Points, in no order, along strands that fork, close into loops and pass close to each other.
In the rows, zero is written as 128.
Points whose rows are less than 188 apart are linked; no others are. Some points are linked to none.
q_220: [116  79 158 172 128 153  68  94 145 176 162 142 128 111 165 113  95 131
 104 130 146 131 117 142 127 174 155 132 107 160  96 155 114 106  98 107
 113 139 130  62 173 127 150 138 113 200  76 119 104 201 102 139 194 191
 148  99 133 123 143  93 175 139 139]
q_511: [121  97 129 160 107 147 105 118 158 148 164 154 145  96 140  81  70 120
 100 107 163 102 101 138 125 121 127 122 160 126 164 134 149 116 113  99
 140 148 120  40 166 123 162 112 176 182 148 130 135 143 104  63 189 138
 170 101 142 100 144  91 135 124  91]
q_130: [142 138 113 131 124 160 180 158 128 119 115 167 129 139 143 132 173 104
 126 116 142  90 132 103  99 103 140 153 172  82  82 153  87 169 152 142
 129 130 132 138 138 172  95 128 181  78  61 121 163 151 168 161 121 115
 111 150 142 121 100 118 172 152 145]
q_98: [135 162 169 201 154 157 134 139 133 138  85 147 142 147 143 135 131 144
 171 136 135 166 141 111  80 103 179  93  85  96  82 134  88 130  90 125
  92 163 151 109 108 156 163 131 196 142 129 121  85 205 114 119 187 173
 137 158 107  95 150 112 181 174 140]
q_642: [ 99 116 182 107 122 139  94 113 118 106 120 114 128 129 133 111 156 189
 158 126  99 110  78 160  55 147 129 128 144 143 129 107 120 182  75 121
 131  88 176 128 146 107 165 140 111 115  86 125  37 196 121  93 136 151
 130 122 102 116 137 157 155 141 117]
q_468: [184 140 154 161 167 120 162 103  93 114  67 148 108  91 125 175 140 146
 166 135 135 136 130 143  98 121 135  79  83  73 116 172 164 195  95 147
 113 144 154 164  95 151 133 148 118 132 106 116  93  93  93 150 123 103
  99 142 111  79 154 191 117 115 148]
q_332: [104  74 129 130 133 161  82  99 139 149 141 126  87 140 170 140 112  99
 113 123 137 151 111 131 129 157 168 172 126 194  67 173  71 126 124 121
  69  90  91 119 177 110  98 122 124 146  43 103  91 174 102 197 122 195
 133  99 143 133 128 133 178 135 181]
q_125: [123 129  83 159 142 162 135 137 148  93 134 122 140 145 122 117 113  77
 100 119  88  91 144 124 147 115 149 137 144  93 120 137 103  69 148 118
 134 157 116  88 122 174 115 125 165 131 153 117 181 129 138 109 142 159
 143 164 136 126 100  93 171 124 127]
q_491: [142 127 115 129 101 133 135 132 126 114 112 148 133 149 115 111 153 140
 136 126 113  86 160 122 105 129 125 118 168  94 180 106 132 167 114  94
 152 139 159 125 134 162 165 116 117 100 115  87 134 134 150  98 147 128
 129 149 107 116 122 129 133 155 123]
q_940: [154 137  98 150 152 141 159 198 106 147 120 138 151 136 130 141 193  73
 138 147 117 166 190  81 140 115 142 134 125  63  26 123 136 118 164 135
 141 164 107 130  76 163  82 165 138  68  94 157 209 121 179 191 125 147
 123 182 121 182  83  77 155 121 148]
q_544: [141 134  82 179 144 147 137 153 157 110 138 122 158 153 104  91 106  66
  97 101 107 114 158 122 156 121 144 111 143  59 145 107 131  62 128 112
 129 197 124  68 107 153 152 121 170 149 201 123 194 117 140  72 164 150
 163 167 119 125 101  81 158 133 117]
q_299: [130  88 138 183 135 143  73  84 142 154 155 138 137 116 146  94  84 125
 117 123 139 114 121 134 128 154 163 122 116 135 129 135 132  92  96  98
 121 154 137  51 168 144 161 121 140 194 118 113 110 166  97  89 189 178
 178 125 130 119 156  98 156 139 135]
q_285: [117 122 100  89 102 115 104 175 142 152 170 134 141 127 114  55  90 148
 112 119 174 138 142  94 154 116  80 107 173 160 178  81 164 108 142 108
 145 125 109  83 118  95 180 124 125 142 179 157 164 111 128  94 135 131
 156 113 122 154 141  88  78 105 104]
q_502: [131 133 134 121 116 147  81 124 150 144 115 147 103  99 128 118  60 170
 144 115 154 178 129 150 116 151 127  82 120 162 186 141 144 132  95  83
 114 157 149 116 100 115 232 140 129 162 157 128  58 119  80  98 136 134
 164  72 103  98 162 196  98 143 133]
q_724: [147  50  70 131 130  93 128  48 141 120 169  73  88 150 146 153 161 127
 118 112 116 111 129 134 195 152 116 166 136 129 123 165 119 112 135  83
 142 109 123 139 181 124  70 111 101  89 107  94 112 119 115 128  84 101
 133 137 151 177 170 136 112 122 212]
q_275: [110  72 167  79 129  90 134  86 131 134 155 109 145 122 147 143 188 123
 132 114 112 102  93 130 127 121 106 206 118 107  68 145 109 147 133 136
 140  92 122 152 143  95  76 153  94 101  68 162  99 167 136 183 100  80
  82 135 141 171 105 104 136 116 135]
q_786: [116 124 131 107 128  90 148 123 111 134 140 101 124 127 115  91 135 120
 131 133  74  91 131 121 156 104  88 144  96 133 139 107 149  84 130 170
 165 109 121 143 107 106 108 145  72 158 153 118 184 111 161 136 131  95
 104 111 136 162  88  95  92  79  51]
q_666: [ 76 145 162  84 132 100 123 152 112 118 112 113 172 118  89  78 132 193
 156 127  95 110  92 139 101 133 127 121 131 114 193  68 160 159 111 115
 151 105 167 125 116 103 169 133 109 127 180 132  81 136 123  74 130  71
 137 130  75 151 138 119  94 139  84]
q_983: [123 127 137 125 148 116 149 147 141 141 105 172 182 115 130 114  94 168
 131 164 233 161 113  86 146 114 124  79 148 108 150  96 173 146 163  72
 142 152 124  94 142 122 139 110 179 128 172 173 132 131 111  86 149  89
 169 171 141 174 164  83  87 141 128]
q_35: [117 133 145  67  91 136 129 126 148 114 136 111 119 147 138 161 141  89
  90 103 103 110  96 150 104 111 104 175 173 185 116 141  80 135 148 145
  93  72  78 190 177  80  76  99 103  80  83 126 127 105 155 167  89 143
  85  81 177 111 100 162 128 124 131]
q_907: [143 120 107 200 138 116  89  94 163 158 152  94  93 131 167 148 123 125
 110 119 163 188 148 120 178 172 178 141  87 150  90 167 127  88 110 106
  80 143 115  85 104 132 138 150 139 183 131 126 149 160 105 179 164 158
 121 131 125 112 150 112 161 143 194]
q_373: [ 82  42 163 105 146  99 106  66 136 112 166  97 140 116 149 137 155 111
 114 124  90  88  92 119 153 139 119 208  88 123  57 157 114 115 130 135
 139  98 111 130 147 117  65 139  97 131  75 139  96 161 109 180  97  98
  97 127 116 167 111  90 153 107 145]
q_570: [132 125 142 159 134 105 165 120 120 146 105 151 124  89 127 118 134 150
 127 132 146 106 109 153 118  94 102 113 133  92 154 128 173 155 115 128
 143 108 143 105 128 132 141 152 160 171 135 108 151 135 111 105 180  81
  93 120 124 126 119 124 120 124  52]
q_328: [131 162 127  61 117 125 148 130 142 123 114 147 105 110 116 129  94 182
 139 138 137 142  98 161 113 150  90 106 159 148 201 116 158 145 138 118
 151 136 148 145  99 102 178 117 132 123 176 138  91  80 106  99  78  64
 134  74 130 123 150 188  58 139 105]
q_433: [150 222 140  94 132 173 119 156 121 123 111 147 125 147 124 168 111 156
 155 144 138 169 150 125  82 154 148 106 119 158 128 125  77 129 133 171
 106 148 147 146  95 124 145 106 134 106 129 160  96 139 137 154 118 166
 134 119 150  76 144 156 134 151 163]
q_664: [ 86 159 170 120 134 114 127 161  99 134 101 130 196 136  96 104 146 176
 164 145 126 107 132 114  95 118 128 117 120 110 165  54 151 155 116 121
 153 124 162 128 112 141 147 128 127 125 150 137 107 163 142  88 153 103
 127 156  82 163 116  74 121 145  75]
q_520: [134 147 166  55 112 124 109 111 132  92 139 118 112 147 116 163 141 115
 112 122  93 128  82 148  85 136 107 161 149 190 135 153  87 159 134 173
 110  94 104 196 170  68  79  91  81  73 103 149  64  92 153 157  66 142
 109  92 175  84 121 186 120 126 163]
q_246: [122 121 120 116  99 145 108 133 164 132 138 156 108 104 139  92  70 153
 121 115 155 128 107 141 117 131 106 111 178 151 204 127 143 136 118  83
 130 129 135  79 138 119 196 119 178 147 153 119  99 128  99  73 150 129
 158  81 128  98 148 158 109 143 100]
q_312: [149 138 106 122 149 115 184 117  94 150 135 120 104 130 133 173 175 120
 159 129 151 157 128 123 131 115 153 150 110 123  94 152 121 132 137 147
 117  98 119 153 118 152  73 155 143  93 100 161 137 131 130 192  96  78
  99 152 164 145 132 132 116 128 166]
q_109: [181 131 122 136 119  92 161  84 120 136 111 128  60  97 124 163 129 127
 114 124 126 135 117 155 141  98 103 121 120 121 157 187 139 141 122 155
 113 136 122 163 122 119 107 135  93 139 110 100 146  60 121 159 135 109
  92  88 158  71 133 188  99 112 124]
q_694: [136 208 163 125 135 148 171 160 110 118  84 169 127 101  99 147 104 177
 130 169 142 149 120 157  95 119 102  73 121 108 161 115 146 142 125 183
 129 156 163 132  79 122 142 117 150 166 185 138 119  92 122 120 121  99
 129 105 112  80 141 161  98 154  75]
q_274: [145 109 131 124 133  60 103  77 106 102 153  67 102 127 126 156 154 128
 109 109  98 108 129 102 183 124 127 160  70 171 134 148 136 132 106 163
 144 123  99 182 117 115 111 129  53 124 106 112 114  99 148 160  96 119
 106 123 113 117 119 137 115  93 176]
q_429: [161 133 120 188 151  95 101  89 137 151 125 101  94 112 155 164 114 147
 140 121 171 187 147 122 164 165 163 114  79 144 117 159 152 118 101 101
  92 143 129 107  96 134 163 150 133 173 135 122 125 147  89 157 153 137
 122 138 126 112 160 149 128 135 180]
q_75: [108 118 126 171 165 106 161 115 126 133 116 138 144  94 115 102 108 129
 122 125 132  93  99 138 138  96 128 115 112  86 153 134 165 108 127 130
 142 123 131  83 129 140 116 145 179 182 167 113 162 128 111  86 170  72
 121 145 130 145 117 102 116 103  60]
q_717: [ 86 169 162 151 105 139 127 180 113 129  98 170 152 118  94  91  75 160
 127 113 157 167 124 139  94  93 141  74 116 119 182  76 142 130  88 124
 113 174 155 103  92 127 209 123 171 162 207 128  72 121  99  81 159 110
 161  92  55  93 169 148 100 166  87]
q_442: [159 135  49 132 106 119 172 157 115 157 175 103  91 171 121 154 172 111
 114 131 151 165 177 141 193 134  85 126 142 136  97 109 131  74 158 133
 151 101 113 144 124 116  95 137 112 106 152 147 205  93 147 128  84 124
 115 137 170 183 140 128  79 106 138]
q_45: [ 87  89 160 145 140 177 107 111 126 120 130 147 169 138 150 129 133 130
 137 143 121  75 104 109  89 125 154 166 122 111  58 134  92 130 145 134
 148 129 143 102 158 161 106 126 138 123  65 132  97 203 133 135 141 159
 135 149 117 133 115  64 186 129 127]
q_376: [167 139 106 142 116 174 180 153 140 152 115 177 163 126 149 142 162 140
 114 143 180  99 116 117 112 146 128 121 184  69 102 136 116 170 158 104
 153 150 143  91 171 163  93 124 189  96  98 131 181 162 160 144 137  97
 132 154 163 134 128  90 146 178 147]
q_810: [ 98  81 106 120 148 182 109 138 136  99 142 141 149 146 140 130 138  85
 108 127  96  85 140  88 130 132 158 175 141  96  36 150  76 119 171 120
 145 139 111 124 152 166  95 113 138  94  62 133 133 161 136 150 109 182
 154 163 122 140 112  84 194 125 170]
q_538: [117 132 104  90  74 131  95 159 162 148 166 132 106 109 125  72  69 133
 108 108 143 130 131 133 134 125  95 114 176 180 214 111 144 119 129 108
 129 124 116  92 126 103 198 129 142 144 177 125 139  98 114  90 143 133
 150  72 123  96 132 148  97 121  96]
q_919: [177 149 128 178 164 135 185 107 137 136  46 162 138 107 149 153 127 125
 183 152 156 170 154 123 124 126 171  75 102  60 146 147 161 153 135  84
 118 171 152 126  93 166 136 133 198  96 161 105 135 116 111 109 140  87
 129 178 116 136 133 162 126 169 150]
q_586: [155 163 116  85 138 108 179 193  94 138  99 156 162 161 107 101 157 147
 160 172 157 158 160  88 138 142  99  92 177 109 183  43 164 147 154  98
 154 140 141 142 113 124 138 117 144 107 170 146 175 103 158 106 100  95
 145 137 127 209 127 123  54 149 101]
q_245: [148  87 126 108 110  95 143 124 116 127 146 139 127 148 124 127 186  78
 113  85 122  99 162  90 135 103 121 174 147  98 102 145 120 171 135 128
 131 137 106 203 142 136 135 132  65  84  29 117 146 114 179 154 118 131
 109 141 126 126  92 137 130 114 160]
q_950: [ 96 137 137 103 164 106 128 145 139 134 109 140 162 124 122 126  84 185
 143 148 212 179 122  97 144 121 123  89 124 144 157  86 160 129 151  78
 129 127 127 112 117 118 154 118 172 132 178 182  89 142  90  83 123  92
 166 166 128 173 165 113  79 132 135]
q_939: [104 155 135  67 119 162  98 127 150 107 117 124 108 109 103 135  58 174
 127 144  96 136  78 180 102 177 110 105 129 189 194 134 127 123 143 132
 139 128 140 140 126  97 151 107 117 124 201 137  52  72  91 102  56 115
 156  70 124  93 162 196  99 136 126]
q_701: [140 182  84 138 141 121 158 146 126 115 127 111 116 143 116 146 112 138
 136 161 127 169 156 121 160 115 133 105 115 131 144 119 138  68 166 144
 123 139 128 136  80 135 121 128 154 133 201 142 173  95 127 104 109 106
 145 168 143 138 128 126 107 124 122]
q_695: [153  61  73 118 152 113 145  71 135 113 146 107 118 139 146 135 151 127
 125 135 105  96 126 124 169 141 131 150 153  89 121 170 122 124 154  76
 155 124 134 127 180 155  66 118 117  88 107 106 134 127 127 121 103  92
 150 166 162 176 164 113 132 131 188]
q_822: [178 116  92 122 104  90 184  98 121 154 128 128  70 129 134 143 162 107
 113 115 129 129 144 137 155  95 100 140 146 114 155 153 132 126 138 133
 125 127 115 168 136 122 103 145  96 114  99 100 179  84 157 162 134  95
  93 103 178 126 117 165  84 120 130]
q_690: [ 85 102 146 119 135  97 133  99 129 129 147  95 131 102 128 111 118 108
 118 120  76  77 103 144 153 105 100 166  85 142 110 140 145  78 126 168
 145  97 108 124 123 121  84 150 101 163 136 121 167 125 123 149 130  96
  80 108 137 143  90 100 120  73  56]
q_167: [138 192 125 138 141 142 146 141 138 108 102 131 124 127 113 139  87 140
 135 147 128 157 138 131 129 115 148  91 110 119 165 128 127  86 142 152
 108 156 143 124  75 139 155 114 167 153 204 136 136 103 114 109 137 123
 149 145 128  90 133 144 125 150 113]
q_577: [168 201 121 116 148 115 162 152  76 138 114 112 134 147 107 170 147 156
 180 178 154 206 169 117 137 138 131  97 104 146 134  88 153 104 151 156
 136 129 133 157  78 124 104 120 117 112 174 181 148 102 142 131  86 104
 141 153 141 155 138 134  69 129 141]
q_801: [128  58 112 125 136  90  80  34 152 113 160  53  86 120 154 131 132 132
 115 108  91 103  89 149 173 167 108 166 119 183 134 154 134 103 113  94
 128  80 118 111 184 103  90 108 104 134 118  89  90 124  86 119  98 133
 133 117 133 156 157 155 126 115 169]
q_665: [149 164 119  82 110 117 138 198 100 152 131 145 148 146 103  91 137 159
 134 156 170 157 159  96 131 135  82 106 177 143 166  53 148 118 141 118
 142 112 136 124 103 105 166 125 132 128 155 163 175 116 146 119 116 119
 149 114 134 174 127 105  65 139  95]
q_578: [117 120 120 180 170 100 154 112 128 157 127 125 151  99 123 138 123 136
 128 154 152 138 127 114 167 123 157 119  87  96 111 139 173  88 148 111
 136 131 119  90 119 149  95 161 159 154 161 140 174 130 117 130 156  84
 126 181 131 174 125  64 128 122 116]
q_152: [174 149 106 164 160 111 183 139 140 153  73 161 157 125 138 150 138 119
 179 170 175 195 170 103 158 135 160  78 117  73 158 117 176 138 159  75
 124 175 134 125 105 148 112 134 190  86 182 129 177 101 130 113 139  94
 143 192 130 177 133 138 107 155 147]
q_957: [161 148 123 153 118 143 145 175 149 152 111 189 184 134 121 113 129 139
 117 147 205 142 148  92 134 130 119  87 164  80 148  94 154 145 141  82
 143 173 131  82 137 134 163 109 180 126 162 150 171 139 136  95 170 137
 163 164 129 144 139  77 124 171 112]
q_638: [144 178 129 120 137 159 102 118 134  92 117 124  94 145 129 173  91 122
 131 150 111 164 138 132 119 137 162 124 108 173 117 175  84 125 145 177
 100 139 119 154 111 124 106  95 108 118 148 138  97  97 121 158  96 183
 134 128 160  55 148 169 153 128 180]
q_294: [147 122 150  66 122  99 143 104 136 146 149 110 148 133 141 138 191 146
 141 112 130 110  94 155 104 146  95 174 167 119 126 111 116 157 132 116
 150  85 136 132 157  88 110 139 108  85  90 173 116 179 152 147 105  78
  91 139 178 166 125 127 109 141 127]
q_204: [145 147 130 121 119 170 155 157 118 133 125 167 133 147 149 137 160 107
 146 103 175 109 129  96  59 123 155 154 162 112  66 137  67 191 145 150
 103 123 139 142 143 151 121 119 173  74  25 135 122 181 156 165 127 139
 109 136 142 112 108 129 170 148 163]
q_197: [165 136 136 162  94 164 152 149 137 159 111 194 194 122 144 128 145 159
 117 151 205 109 119 114  99 143 128  99 170  77 117 110 144 190 135  94
 164 161 151  90 181 150 135 114 175 118 111 131 158 175 148 103 170 111
 146 143 142 128 143  74 148 182 125]
q_405: [157 141 149 168 145  97 150 107  99 108 102 134  89  92 114 157 138 125
 122 141 119 120 114 136 124  85 130 113  83  98 124 188 152 152 110 193
 112 138 129 152  92 134 107 148  89 161 118 110 136  72 121 157 151 120
  96 122 124  64 128 157 136 103 106]
q_18: [105  73 152 120 142 144 113  80 141 106 111 114 107 106 157 124 131 124
 127 118  90  79  48 161 110 117 117 175 168 140  97 158 110 145 125 110
 109  72 126 109 194 121  77 115 142 134  78  93  90 156  94 140 116 144
 128 107 143 132 133 150 171 133 110]
q_644: [137 169  84 134  77 129  76 150 140 146 176  81 109 138 127 118  92 103
 105 135 140 162 170 143 183 145 104 112 107 223 123 109 118  69 137 183
 113 111 102 132 103  89 144 120  98 171 204 146 187  80 136 139 123 165
 127 109 133 109 126 125 112 102 131]
q_171: [163 133  91 139 149  97 179 161 111 152 110 152 148 147 126 125 150 123
 159 181 185 197 168  89 178 131 121  83 141  95 156  86 185 125 169  80
 145 150 121 130 116 119 104 131 157 106 183 147 207  88 142 103 119  97
 153 178 146 225 140 112  73 128 122]
q_421: [143 136 144 162 145 125  84 115 137 150 108 131 115 103 138 134  84 168
 150 118 152 177 140 139 130 156 144  79  88 145 151 142 145 128  80  90
  98 152 151 108 101 125 216 149 143 190 142 124  72 151  73 111 167 152
 146 112 108  99 165 175 117 144 138]
q_817: [ 97  80  80 138 158 162 123 126 144  81 153 127 139 139 128 126 127  61
  95 128  70  87 142 105 172 119 154 166 132  89  56 165 101  86 163 111
 149 151  99 115 145 187  69 126 137 104 102 123 161 131 135 144 110 151
 148 169 129 154 107  82 183 110 160]
q_362: [163  85  90 114 102  97 160 119 133 153 139 126  99 140 129 118 176  93
  89  92 113  96 171 122 164 108  84 141 158  84 139 135 133 140 140 104
 151 138 108 166 148 131 123 145  67 104  76  91 194 100 181 148 141 128
 105 130 156 149 100 133 103 111 133]
q_501: [120 122  94 104 128 144 158 113 121 146 150 124 102 144 134 176 159 108
 136 110 150 140 119 133 124 129 152 175 142 145  76 159  80 127 145 140
 106  78 109 141 143 134  61 134 159  88  78 162 129 146 123 198  89 109
 105 136 173 143 137 127 142 130 178]
q_824: [115 117 122 108 157  94 156 137 107 125 122 123 162 141 123 104 161 123
 147 153  82 100 151 100 164 120 104 130 103  85 132  87 155 110 147 121
 182 130 124 142 115 134  94 148  85 123 148 125 182 138 177 123 135  86
 119 163 126 207  96  63 102  99  71]
q_38: [130  97 147 127 123 152 135 138 114 139 144 165 118 138 142 127 155  89
 154 100 165 123 132  78  71 116 182 188 134 128  38 161  69 189 145 149
  87 116 126 173 148 135 134 122 142  98   4 131  94 170 134 163 122 151
 137 129 118 112 104 132 182 134 171]
q_412: [146 112 151 124 100  77 103  97 112 129 154 109 106 133 127 142 154  99
 107  96 128 112 148  98 144 114 127 168 106 157 116 151 123 150 117 159
 114 135 100 194 119 112 143 134  43 121  52 119 131 108 170 167 120 153
 107 123 112  86  95 138 126 103 170]
q_932: [131 140 161 120 136 117 148 139 125 131  98 134 126  76 126 137 126 186
 133 124 134 111  82 180 100 124  77  87 145 110 154 120 170 179  98 123
 130  92 151 132 125 103 161 161 150 174 128 134  99 135  78  98 144  77
  98  96 119 106 148 178  95 106  64]
q_458: [ 98 192 173 162 128 142 169 185 110 121  71 171 155 105 100 125  99 172
 123 136 175 159 115 143  91  91 109  51 122  99 155  77 156 157  94 145
 123 158 154 123  85 124 180 128 207 172 190 133  90 131  97  88 154  83
 138 113  69 101 153 153 102 162  62]
q_796: [147 158 158  65 114 100 145 125 125 139 122 128 104 100 118 136 140 180
 141 130 127 130  85 178 101 142  77 116 155 142 181 119 155 162 115 140
 141 100 149 150 125  84 155 141 109 130 138 147 105 110 117 122 113  76
 103  77 154 112 137 184  73 124  89]
q_15: [ 82 133 180 135 106 171  98 140  97  88 112 124 117 133 114 112 138 186
 141 135  98 123  99 167  20 128 145 105 134 160 130 101 110 182  57 157
 123 114 178 145 138 120 166 131 116 118  95 106  19 173 126 100 132 166
 127  95  80  80 151 173 168 138 111]
q_504: [113 150  74 137 100 151  64 154 165 126 171  74 132 157 124 104  73  75
  93 108 108 130 165 142 167 155 140 124 115 196 137 106 104  59 135 144
 111 132 101 111 122 127 156 114 129 166 207 135 171 103 116 113 123 195
 134 133 137 116 119 119 143 108 143]
q_693: [149 135  89 155 161 149 157 201 121 127 112 138 168 138 115 125 174  75
 108 144  98 149 189  96 154 123 115 104 129  46  51 111 143 101 160 120
 163 182 115 110  85 169 101 149 138  88 136 141 221 127 180 148 145 169
 132 186 114 185  76  65 160 124 112]
q_287: [124 142 152 154 122 119 136 158 153 127  78 173 138 123 119  92  52 125
 136 116 204 200 133 106 132  79 132  61 122  88 188  94 162 111 121  95
  93 205 127  96  59 115 223 114 182 149 222 136  93  93  96  92 161 105
 165 113  62 128 163 141  89 162 111]
q_574: [117 106 103  90 102 137 146 114 143 128 143 114 106 148 138 164 146  94
  97 109 114 110 112 144 141 111 113 182 168 154 103 150  79 118 152 126
 107  76  91 164 166 114  64 117 130  87  84 131 149 121 135 175  90 125
  95 108 177 135 113 138 135 120 148]
q_218: [157 168 109 141 102 171 107 167 159  91 124 126 115 172 127 126 126  65
  93 106  97 141 166 111 116 117 156 125 154 107  97 143  78 109 139 158
  87 164 117 144  94 131 169 103 119 126 129 119 156 112 153 153 150 223
 131 138 123  49  99 143 195 143 167]
q_763: [106  60 136 128 148 125  75  53 148 108 142  72  98 109 157 114 102 110
 121 112  74  93  67 160 137 153 119 168 135 183 124 143 131  95 111 105
 106  74 112  89 201 116  84 103 123 150 123  86  91 129  77 124 113 158
 141 102 143 152 141 152 151 113 127]
q_422: [ 87  69 176 146 170 129 108  86 118 122 133 126 148 109 150 133 138 135
 141 137 116  85  96 112 114 131 158 167  84 108  52 148 127 128 121 136
 133 111 138 104 141 161  96 151 122 151  67 137  84 189 101 154 135 127
 118 151 100 149 122  73 179 116 135]
q_731: [ 98  65  80 118 140  94 155 123 129 111 173 112 117 149 137 140 176  76
  98 121  83 111 156  93 214 106 115 177  98  88  61 153 115 102 148 134
 166 134  87 186 128 147  49 154  85  84  87 126 164 119 166 176  90  91
 111 137 131 192 112  93 125  87 154]
q_594: [ 85  72 158  98 119  81 118  77 170 133 147  72 131  88 141  97 125 112
 118  95  54  67  71 174 142 118  86 182 120 135 131 147 136 116 117 126
 144  83 106 107 168  81  84 128 102 152 126 110 136 128 108 120 130 100
  79  81 149 145 112 122 125  84  56]
q_532: [112 155 148 112  73 143 111 138 128 112 134 131 109 122 109 116 108 117
 103 116  89  92 114 166  91 112 112 132 161 168 182 129 110 138 120 166
 120 110 125 138 138 116 136 109  96 132 124  97 132  98 152 117 146 158
 110  78 122  55 100 153 146 126  83]
q_39: [ 91 153 161 101 136 189  73 143 133 101 100 127 116 101 105 130  55 167
 132 143  76 127  70 191  81 176 129  89 113 184 176 136 116 133 105 148
 119 127 145 127 140 108 141 113 111 155 187 123  32  94  87 109  84 161
 163  65 114  67 164 201 125 131 116]
q_164: [106 100 151 127 119 100  67  90 125 133 152  82 119 105 115  92 109 146
 137  98  86  90 108 150 123 152 128 135 109 162 183 118 154 125  76 117
 136 102 141 109 138 116 173 139  79 155 126 100  92 130 111  93 154 137
 129 108  89 110 119 138 120 109 116]
q_337: [ 99 110 167 128  89 132  67 124 127 108 154 134 129 142 130 125 122  88
 104 102 113 109 140 108  98 115 151 168 103 175  95 147  90 139 120 175
  99 125 103 178 126 114 159 121  58 131  46 116 105 125 155 141 136 198
 113 113  92  70  79 132 172 104 133]
q_987: [130 165 144  81 132 138  97 117 123  92 134 116 103 140 101 165 104 128
 114 145 100 130 115 147 116 139 113 134 117 192 150 163  97 143 140 189
 126 119 116 171 140  98  82  98  71 104 145 146  83  76 142 154  74 159
 121 115 157  69 134 165 130 120 160]
q_445: [117  96 134 167 126 138  70  96 154 152 154 115  93 134 170 133 108 101
 101 114 140 161 142 124 151 163 172 157  97 176  75 176  90 105 112 125
  75 127  98 100 137 125 134 142 116 180  64 112 124 174 117 192 154 193
 119 104 122 111 126 119 178 132 186]
q_568: [100 157 173 119 124 196  93 136 115  96  94 151 106 120 114 133  89 173
 139 142  90 135  93 184  54 157 138  82 121 166 151 139 105 156  81 153
 116 140 164 137 135 119 162 115 116 143 130 104  21 129 108 116 109 184
 153  73 105  56 164 203 151 147 125]
q_335: [110 133 153 117 118 141 110 114 131 113 111 119 106 104 137 146 112 131
 119 118 103 103  86 165 102 124 118 136 142 172 141 157 110 135 112 139
 101  82 121 134 150 123 120 123 135 150 111 111 104 133 106 137 135 149
 104  89 150  82 117 169 153 119  95]
q_547: [153  89 113 147 152 118 131  81 122 116 111 129 128 123 140 122 143 133
 146 134 116  90 138 115 132 125 144 132 137  85 146 153 142 148 129  86
 146 125 150 117 147 170 121 127 125 112 106  92 128 137 128 110 147 105
 134 169 130 141 135 121 140 142 147]
q_483: [ 71 162 143 118  98 128 115 179  92 136 130 139 164 121  72  57  93 163
 132 109 113 122 118 134  96 118 152 111 126 134 208  63 147 117 109 137
 126 143 163 106 111 133 190 129 113 141 209 119  96 105 125  72 138 104
 153  93  56 107 151 123 100 140  90]
q_389: [171 129 150 170 176 125 179 108  97 136  54 160 137  98 146 155 150 143
 190 142 148 138 135 132 101 118 161  80  93  65 119 146 171 199 106 109
 117 127 156 139 119 172 118 158 174 105 119 105 108 133  98 127 135  85
  97 167 114 128 135 168 131 144 147]
q_190: [167 188 128  91 162 114 183 144  77 135 102 125 144 140 123 169 174 140
 193 152 143 165 148 110 106 131 138 114 115 122 135  96 140 140 142 151
 141 123 134 161 107 149  96 127 134  78 131 173 135 135 149 148  94  83
 112 163 154 155 125 138  88 136 146]
q_432: [ 89 132 170 105 123 163  95 129 130 109 130 127 163 149 146 121 150 161
 143 129 115  81  99 127  63 137 131 159 150 137 108 105  83 158 117 134
 149 101 159 121 149 126 137 123 129 101  70 133  77 212 149 111 135 158
 122 138 116 134 110 100 170 137 115]
q_557: [148 153  45 138 115 128 158 159 104 138 182  88 101 187 122 185 193  95
 130 108 142 171 183 139 200 139 120 137 120 138  62 121 112  91 149 150
 138 108 107 156 114 143  78 128 103  69 127 157 173 104 151 147  67 147
 110 157 146 172 141 122 105 102 194]
q_200: [145 143  77 160 157 133 144 197 136 123 128 116 168 149  91  92 134  80
 100 134 110 150 188 103 174 126 119  90 133  59 109  86 156  71 148 102
 152 192 118  91  89 152 134 130 143 135 202 137 225 107 155  99 158 164
 161 187 112 179  92  65 139 124 102]
q_603: [108 123 153 135 152 103 142 150 107 145 110 148 209 133 106  97 144 138
 158 166 135 111 150  93 147 127 118 110 107  81 147  64 179 130 141 104
 174 143 136 118 125 133 116 133 110 134 157 138 177 140 161 101 161 102
 136 171 100 210 103  39 109 113  66]
q_495: [ 94 129 109 128 108 153  61 133 147 124 157  87 136 135 124  90  54  75
 107 104  82  87 126 154 134 146 150 144 119 202 166 110 107  75 117 142
 112 117 104 100 149 132 134 109 138 164 192 120 142 109 108  99 123 174
 140 105 150 112 104 126 141 101 113]
q_800: [102 107 165 142 107 145  89 138 125 120 148 156 127 149 147 132 132  89
 123 108 141 123 145  88  77 109 174 178 109 151  53 158  74 150 133 171
  86 125 118 175 127 123 161 122 109 129  21 116  94 164 141 151 143 199
 122 120  97  90  89 128 193 113 141]
q_131: [113  87  98 116 132  68 145  93 121  98 175  76 108 151 139 163 187  93
 102 106  90 118 135  95 205 103 124 193  78 139  80 155 110 112 127 160
 146 109  84 207 131 119  57 125  74  87 100 130 114 107 156 167  66  94
 108 122 134 164 121 126 123  88 184]
q_552: [109 142 126 135  59 151 123 152 128 114 132 146 124 142 107  97 136 138
 109 115 112  93 149 147  81 122 124 119 171 130 186  97 118 148 100 130
 137 135 151 116 127 139 179 119 121 123 121  88 130 131 155  92 160 151
 123 108  94  77 115 129 148 154  91]
q_302: [159 156  86 132  85 106 116 146 111 153 178  86  92 154 125 137 134 123
 118 145 147 170 176 137 191 135  86 117 114 198 115 106 129  72 142 172
 133 102 113 147 101  88 125 127  86 151 179 150 198  79 150 137  90 140
 124 112 148 140 135 124  79  97 135]

A tip is a point with one link. Name the tips that can be reached along the links from each point below, in the order of the rows.
q_274 => q_332, q_950, q_731
q_520 => q_433, q_287, q_594
q_810 => q_940, q_578, q_294
q_644 => q_557, q_495

A fork is a point with three links, a tip a point with one. Leave the first point through the second and follow the links. Name the first fork or tip that comes.
q_557 / q_442 => q_495
q_433 / q_638 => q_717
q_458 / q_694 => q_433
q_950 / q_983 => q_412
q_337 / q_800 => q_950
q_796 / q_328 => q_45
q_810 / q_817 => q_940

A piece is two or more points that can be reached from each other along the links. Count, over all rows, the pieces, the separate loops (a circle has one, a figure eight two, a Y none), the forks (points with three links) and the tips (points with one).
pieces => 5
loops => 2
forks => 5
tips => 11

Name the points in between on the shortest way along the links from the first point to the second, in order.
q_152 / q_412 => q_919 > q_389 > q_468 > q_405 > q_109 > q_822 > q_362 > q_245
q_940 / q_570 => q_693 > q_200 > q_544 > q_125 > q_817 > q_810 > q_45 > q_432 > q_642 > q_15 > q_568 > q_39 > q_939 > q_328 > q_796 > q_932
q_701 / q_690 => q_167 > q_694 > q_458 > q_717 > q_483 > q_666 > q_664 > q_603 > q_824 > q_786
